Each row is a point on a landscape with many peaks, with its height.
From any point a climber steps to the highest of the 2 points nearest to it. It stops when none of these is higher. Distance is the straight distance between rows; heights are no part of it.
(482): [  2   1  -5  -8  15 -10  11  23  11 -13  16 -14  -7  23 -16   2  -4   8
  10  12   6   1  18 -24  16   8]  (h 3.53)
(506): [ 22  -3  -8  36   5 -14 -11  18 -16 -19  11  -4 -16  26  -4  18  -4  10
  -5  -1  26  14   9  -1 -20 -13]  (h 4.64)
(248): [  2   1 -14  68  -8  12  -5 -12 -13  23   5  -6 -14  21  -2   8  -8   0
 -15 -22   2  14  11  14 -27 -39]  (h 4.29)
(321): [ 15   0   1 -26   6 -27 -10  17 -11   4  10   6 -10   2 -28 -10 -15  -1
 -13   7  18  -7  23 -10  22   0]  (h 3.31)
(297): [ 16   7  11 -38  -3 -21  13  -3 -23 -15  18  14   1 -21  -6   7  18  -8
 -11 -16  21  -2  -5  -6 -15   5]  (h 6.40)
(99): [  3   1  10  43  13  34 -18 -17 -13  22 -26 -15  11   8  24   5  -9   5
  -6   0 -23  -1  -7  22 -16  -8]  (h 0.54)
(544): [ -9   5  -1  -1  -9  -3  -1 -14   9 -13 -26  -2  11 -39  -6  -4  -3 -11
  12  21  -1 -24   6  -7  12   0]  (h 2.76)
(397): [ 14   5   8   5 -13 -12  -3  -6 -29   2   0   0  -9  -4  -5   9  -2  -8
 -16  -4  15  12   3   8 -21 -24]  (h 6.16)
(223): [  5   7   0  15  -3   1   6  -9 -28  -3 -14 -10  10   0   0  16  10  -9
  11   6  11  -1  -7  16 -11  -5]  (h 0.13)
(63): [ -1 -11  13 -14   4  12  -4   0   1  -6  14  12  17  13  13   8  10  -3
  -4 -14   2   4 -19  18 -15  27]  (h 1.65)
(342): [  6  -3   8 -28   5 -13  13   7  -4  -5   9  19   6   7 -13 -12   8 -11
   5 -10  25 -13   7   9  14  18]  (h 2.55)
(157): [ -9 -15   8 -20   2   7 -17   9  31   4   9  17   8  30  -2 -23  -8   2
 -13  -9  -7  -1  -7   4  18  25]  (h 2.64)
(169): [  1  30  -6  43   5   0   6 -15 -30  16 -18 -18 -20  -1   5   3 -11  -3
  -2  -4  13  -2   1   6  -2 -35]  (h 3.73)
(322): [-13 -11 -29 -14 -13 -11   6  24  25  19  28 -15 -19  21   4   4  -6  14
 -11  -7 -13  30   9 -12   0  -6]  (h 5.32)
(958): [  8   8   5  35  26  29  -2   2 -11  -4  -1   1   4   7  16  11  23   0
  24  10  -9  -9 -19  20   1  13]  (h 1.29)
(16): [ -2  10 -16  -2 -11 -24  24   3 -21  16  16  -9 -13 -11  -7  14   5  -1
   0   0   9  15  12   5  -8 -23]  (h 5.60)
(307): [ 12  -7   7  13  16  -2  -5  24  10  -6   3  -8 -15  35 -11  -2 -15  17
  -6  10   2   5  13 -13  11  -1]  (h 3.74)
(879): [  0   7 -10  27  -1   0  -8  10  10 -17  -2 -13  -6   2   2  11  -3   0
  22  29  -3   9  -6 -13   5  -3]  (h 2.97)
(349): [  5   3  11  16  22   7  -6  15   8 -11  -9  -2 -13  19  -7 -10 -10  11
   8  16  -6 -11   5 -20  24   0]  (h 3.97)
(133): [  1 -12  14 -18  -5   6  -5   4   0   9   4  13  19  19   0 -11 -20   6
 -31 -14  23   7   4  32   0  23]  (h 4.56)
(586): [ -1  23  -2  24  15  -7  19  -7 -26  16 -14 -15 -17   0  -8   2  -4   7
   8   8  20  -4   5   8  16 -24]  (h 3.34)
(595): [-20 -10   4 -28  -1   9   8   2  22  13  12  10  -9  -6  10 -17   6  11
   1  -8 -26   1 -15 -13   6  -1]  (h 4.87)
(950): [-25  -4 -15 -17  -8   7   2   0  37   9   4  -2  -9 -21   9 -11  -1  13
   9   9 -35  -3 -12 -25  13   3]  (h 5.71)
(93): [-15   7   3  23  -8  17   2 -26   0  17 -30 -22   3 -38  13   1 -15  -2
   6  17 -24   3   0  -4  -4 -22]  (h 2.13)
(438): [ -4  -6  -5 -19   0  -5 -13  20  25 -17  18   7   0  21  -3  -6   3   0
  14  -6  -5  -5  -8 -25  10  27]  (h 3.33)
(824): [-21 -10 -26 -42 -19   2  -6 -12  23  11   1  -4  12  -7   0  -8   0  -7
  -3  -9 -19  -9  -9  -9  19  19]  (h 4.02)
(194): [ 10   2   4 -33 -11 -17  -7  -2   6 -29   8  14  -1 -22  -9 -11  22  -9
   8  -7   4 -29 -10 -37  -1  12]  (h 4.34)
(452): [-18 -13 -43 -15 -13  -8   2  20  27   5  27 -18  -9  19   5   5  -2   6
   6  -4 -11  20  -3  -8   9  14]  (h 5.00)
(596): [-13 -10 -10 -50 -13   8  -6 -19   9  -2  -5   3  20  -9   7  -2   9 -18
   2 -20  -9 -16  -6  -4   3  25]  (h 3.38)
(271): [  7  -6  29  15  23  11  12  14  -7  -6  11  21 -10  24   4  -6 -12  23
 -15 -12  26  -1  -8  19  -7   9]  (h 4.62)
(218): [  8  10   0 -45 -14 -23   2  -6 -11 -19  13  16  -2 -38  -7   3  23  -8
   0 -11  12 -16   0 -22  -9   7]  (h 5.10)
(220): [ -9   1   4 -16  -6   4   7 -15   4 -19 -11   5  16 -37   1   0  17 -16
  21   7  -5 -22  -8 -12   0  10]  (h 3.25)
(976): [-17  -7 -28 -34 -18 -15  -1   1  19  12  16  -6  -5   4   2  -2  -2   2
  -8  -9  -9   8  -6  -6  13  11]  (h 4.54)
(917): [ -8  -2   7 -19 -11  10  -2 -19 -13   8 -18  -9  15 -12  11   9   1  -9
  -7  -8 -14  11   2   7 -18  -2]  (h 3.69)
(864): [  6  -4  30  10  23  20   2   5  -7   5  -2  13  -8  18   8  -2   1  14
  -4  -5   1  -5 -11  12   3   0]  (h 3.89)
(539): [  0   5 -11  17 -18   1 -23  -3   9 -12 -10  -9   7  -7   4   5 -10 -13
   6  21 -14  12 -10  -8  -4  -5]  (h 2.72)
(324): [  8  -3  11 -42   6 -26   4   9 -12   5  14  20  -4 -13 -20 -11  -5  -9
 -13  -7  19 -15  16  -5  19   7]  (h 2.98)
(127): [  3 -12  14   2   1   4   7  13   0   2  19  19   3  22   6  -1 -12  15
 -17 -15  26   9  -4  29 -15  17]  (h 5.27)
(459): [ 19   1 -15 -13  -4 -36  -7  17 -29   0  17  -4  -6   6 -17   8  -5  -8
 -11   5  33  10  15   9  -2   1]  (h 3.93)
(336): [ -6 -16   3 -12   2  18 -15 -11   6  10 -23   3  37  22   1  -8   0 -13
  -3  -1 -11   0  -1  34   9  27]  (h 3.26)
(368): [-21  -3 -14  -9 -17  -5  -3  -4  41   2 -10  -6  -5 -36   3 -11 -11   7
   6  17 -25 -10   5 -27  18   0]  (h 5.24)
(911): [  9   1  11 -13  13   1  23  -2 -10 -17  12  22  15  12  -9   2  28  -9
  14 -12  19  -4  -4  22   1  21]  (h 2.09)
(918): [-13   6  -1  -8  -3   4  23 -17  -2   1 -11  -5  11 -26   6   7  16 -11
  22   8  -7  -5  -5   4  -3   1]  (h 2.65)
(774): [  0  21   1  11  17  -4  22  -8 -15   2 -20  -3 -18 -22 -13  -7  -3   2
  14  13  18 -22  16  -8  30 -19]  (h 2.96)
(754): [ -5  19 -16  60  -7  10  -2 -13 -19  23  -9 -18 -16   8   3   7  -8  -7
  -5  -7   5   9   8  10 -14 -41]  (h 4.05)
(733): [ -1  13  -5  30  17   6  14  15   2 -14  -1 -15  -6   6  -1  11   2   2
  30  20   6  -2   4  -9  20   3]  (h 3.18)
(686): [ 16   8  24 -24   1 -21  15   3 -28   3  16  14 -14 -14  -8   2  -2   6
 -22 -11  25   5   2   3 -11  -9]  (h 6.31)
(135): [  0  -1   4  29  23  32  -5 -11 -17  15 -14  -8  17   9  21   8   6   4
  11   7 -17  -3 -12  36  -6   5]  (h 0.86)
(894): [-18  -4 -24  11 -11  -4   6   2   8  21   8 -11   1   9   7   8   5   5
   4   6 -14  27  -1  15 -12  -8]  (h 5.15)
(680): [  7 -10  13  10  -6   6 -19  -7   2  18 -16   3  13  24   5 -10 -22   7
 -34  -6  -8  15  -1  24  -8  -5]  (h 4.90)
(590): [ -4  -3  -4 -26 -11  -5  -9 -10  16 -25  -8  16  17 -36  -5 -11  16 -18
  19  -1   2 -38  -3 -24   5  17]  (h 3.79)
(656): [-10  -2   8 -17 -15   6   7 -31 -16   7 -22 -14  13 -42  13  12   3 -10
   4  -5 -18  -1  13 -10 -23 -13]  (h 2.84)
(655): [ -8   2 -22  -3 -26 -12  11  -5  -8  18  10  -9  -1  -8   7  13  10  -8
  -4  -1  -3  23   3   5 -21 -17]  (h 4.74)
(746): [ 12  29   3  37  21   9   6  -7 -16 -29 -18  -4  -3 -15   1  13  13  -5
  27  14  13 -14 -13  -4  12  -3]  (h 0.61)
(569): [ 10   4   4  21  10  23 -12   1  -7 -21  -1   1  20  -6  18  19  24  -8
  20  11 -16  -3 -28   7 -13  18]  (h 1.72)
(335): [  7  -5   6  49   7  27 -20 -15  -5  24 -10  -5   2  19  15  -1 -14  10
 -22 -12 -18   8  -4  23 -27 -22]  (h 0.34)
(521): [  4  -6 -12  42 -11   2  -1   3  -3  10  13  -2 -16  20   3  15  -2   4
  -9  -5  -2  20   3   6 -29 -29]  (h 4.63)
(649): [ 14  23  11  37  27  17   2  -8 -26 -14 -14   2  -6   4   8  14  19  -2
   9  -3   5 -11 -19  12  -2  -4]  (h 0.89)
(499): [-20   1   7   3  -9   8   4 -22  15   8 -28  -6   3 -43   6 -10  -7   1
   8  17 -21 -10   4 -11   6 -15]  (h 1.93)
(967): [  9   6   2  23  -6  15 -18  -7 -10 -25  -9  -9  10 -14  15  20  12 -14
  11  10 -12  11 -22  -8 -29  -5]  (h 2.24)
(543): [  4  -3  15  -4  18  15  14   1  -7  -7  15  17   5  11   9   5  27   0
  13 -11   3  -1 -20  16  -8  16]  (h 1.62)
(742): [ -3 -15  11 -11   6  14 -18  -1  21   1 -13  15  21  23  -3 -21   0 -11
  -1   0 -15 -10  -7  11  24  25]  (h 2.70)
(585): [  2  -9   6  53  -6  21 -11 -21 -13  30  -6  -4   9  16   8  -3 -23   6
 -32 -33  -4  14  13  33 -36 -27]  (h 0.20)
(71): [  1 -14 -22  17 -18 -15 -18  10  22  22   0  -7   3  35  -6  -6 -16  11
 -36  -2 -10  31  17  23  -1  -8]  (h 6.07)
(188): [ -3   4  -6  20 -18   7 -11 -17   0   6 -13 -17   7 -19   5   7  -8 -14
  -1  15 -18  13  -2  -6 -11 -23]  (h 2.44)
(259): [ -9  -8 -22   7 -12  -9   3  15  19  25   8 -15  -8  24  -1   0  -9  15
 -12   4 -10  30  11   6   2  -9]  (h 5.67)
(730): [ -6   1  16  -5   8   4  -2  -1  11   1 -18   7 -11  -1 -12 -17 -10   8
   1  15 -14 -15   4 -20  23  -9]  (h 4.38)
(260): [-12  -4   2 -14  -6  -9 -12   3  34  -5 -16   1 -10 -20 -10 -21 -14  10
  -3  17 -24 -18  16 -32  22  -6]  (h 4.86)
(291): [ -2 -15   4 -23  -8   5 -15  -7   5  16 -19   3  31  20   0 -14 -17  -1
 -31 -14   2   8   5  37   4  26]  (h 3.95)
(453): [ 10  -4 -19 -39  -3 -31 -22  17   7  -1  14   4   4  12 -25 -19 -19  -6
 -13   4  14  -7  18 -12  28  20]  (h 3.08)
(856): [ -2  -3   5  -5  19   9  -1  22  26 -18  21  10  -5  10   3  -6  10   0
  25   0 -17 -10 -12 -33  11  21]  (h 3.59)
(295): [-16  -1   9  -7  10   8  17   0  23  -6  -2  10 -13 -29   1 -12   8   4
  28  10 -18 -21  -2 -25  16   0]  (h 3.51)
(36): [  6 -17   1 -11   1  -5 -21  24  23 -10  20   7  -2  38  -2 -12 -18  13
 -16  -9   4   9  -5   3   7  26]  (h 2.90)
(953): [ 10 -10   0  -7   4 -10 -18  28   9 -25  19   3  -1  32  -4  -5  -1   4
   2  -2   8   6  -6 -18   0  19]  (h 3.11)
(73): [ -9 -14   8 -39  -5  17 -13  -9  17   5  -4  10  17   0  12  -9   1  -5
 -15 -19 -15  -3 -14   2  -1  24]  (h 2.71)
(279): [  6   7  10 -17   6 -17   9   6   3 -31   9  14  -8 -16 -13  -6  20  -1
  14   3   5 -16   2 -34   7   6]  (h 3.88)
(687): [ -6 -21   8 -25  -4  27 -15  -5  13   0  10  10  16   7  27   6  -1  -3
 -17 -24 -15   8 -24  10 -18  26]  (h 2.16)
(284): [ 11  20  -5  27   1  -4   6  -4 -22 -27  -8 -14   9 -15   2  19  16 -14
  23  16  22   4 -10   3  -8  -1]  (h 0.40)
(392): [  8 -10  -5  -4 -17 -14 -21   7   5  10  -8  -1   8  23  -9  -9 -17   2
 -31   2   2  18   8  15   5   2]  (h 5.57)
(909): [ -8  13   7  10   6  -3  28 -19  -2  -1 -19   2  -8 -50  -7  -4   3   6
  23  14   8 -27  11  -9  15 -18]  (h 2.78)
(751): [-17  -9   2 -18  13  16  12   4  25  -4  15  16  -3  -6  10 -10  18   2
  26  -1 -27 -12 -14 -20  10  13]  (h 4.06)
(634): [ 25   2 -17  15 -10 -27 -13  16 -25  -9  10  -6  -2  17 -14   9  -1  -6
  -5   7  30  13   8   7 -10  -9]  (h 4.28)
(233): [ 14   3  -1  23  -6  -9   5   8 -11  -5  15  -3 -15  12   1  13   2   6
  -6  -5   8  14  -3  -2 -26 -20]  (h 5.09)
(5): [ 15  17   0   4   9 -26  34   8 -29   5  23  -4 -25   2 -10  10   8  14
  -4  -6  25  14  11   2  -5 -21]  (h 6.64)
(120): [ 16  14  14  -1  11 -18  13   1 -32   4   5   4 -20  -2 -13   7  -4   5
 -12  -1  23   1   8   1  -2 -19]  (h 8.01)
(531): [-11   5   8   1  11  10  32 -12  16  -6 -15  17  -7 -45  -8 -16  15   1
  33   5  -1 -32  13 -12  20  -8]  (h 3.10)
(432): [  6  -3  16  -9 -13   1  -2 -11 -20  12  -3  -1   8   1   9  10  -6  -5
 -18 -16   4  11   2  10 -30 -11]  (h 4.81)
(934): [  2  11  -8  13  28  -1  21  23  -4 -14   7 -21 -14  24 -14  11  -5  11
  17  14  19   0  19 -13  17   0]  (h 3.37)
(273): [ 19  -1   6 -21   8 -26   5  22 -18   1  21   1  -7  11 -21   0 -14   2
 -16   0  35   6  20  10  11   4]  (h 3.60)
(464): [-20  -4   0 -25 -22   8   0 -27   8  10 -26  -9  11 -47  14  -1   0  -6
  -1   1 -25 -11  10 -11  -8 -10]  (h 2.31)

Call two points neighbours if one is among the 2 nearest of the other. Go from one point of each pair to the other, from neighbour to neighbour, staying as high as possible. Name the lowest point that can't be avoided.
(127) and (259) -> (291)
(120) and (71) -> (655)
(233) and (950) -> (909)
(297) and (120) -> (686)

For each start below, name the point where the climber stops.
(73) -> (259)
(544) -> (297)
(543) -> (233)
(93) -> (950)
(774) -> (233)
(453) -> (233)
(135) -> (950)
(649) -> (950)
(482) -> (950)
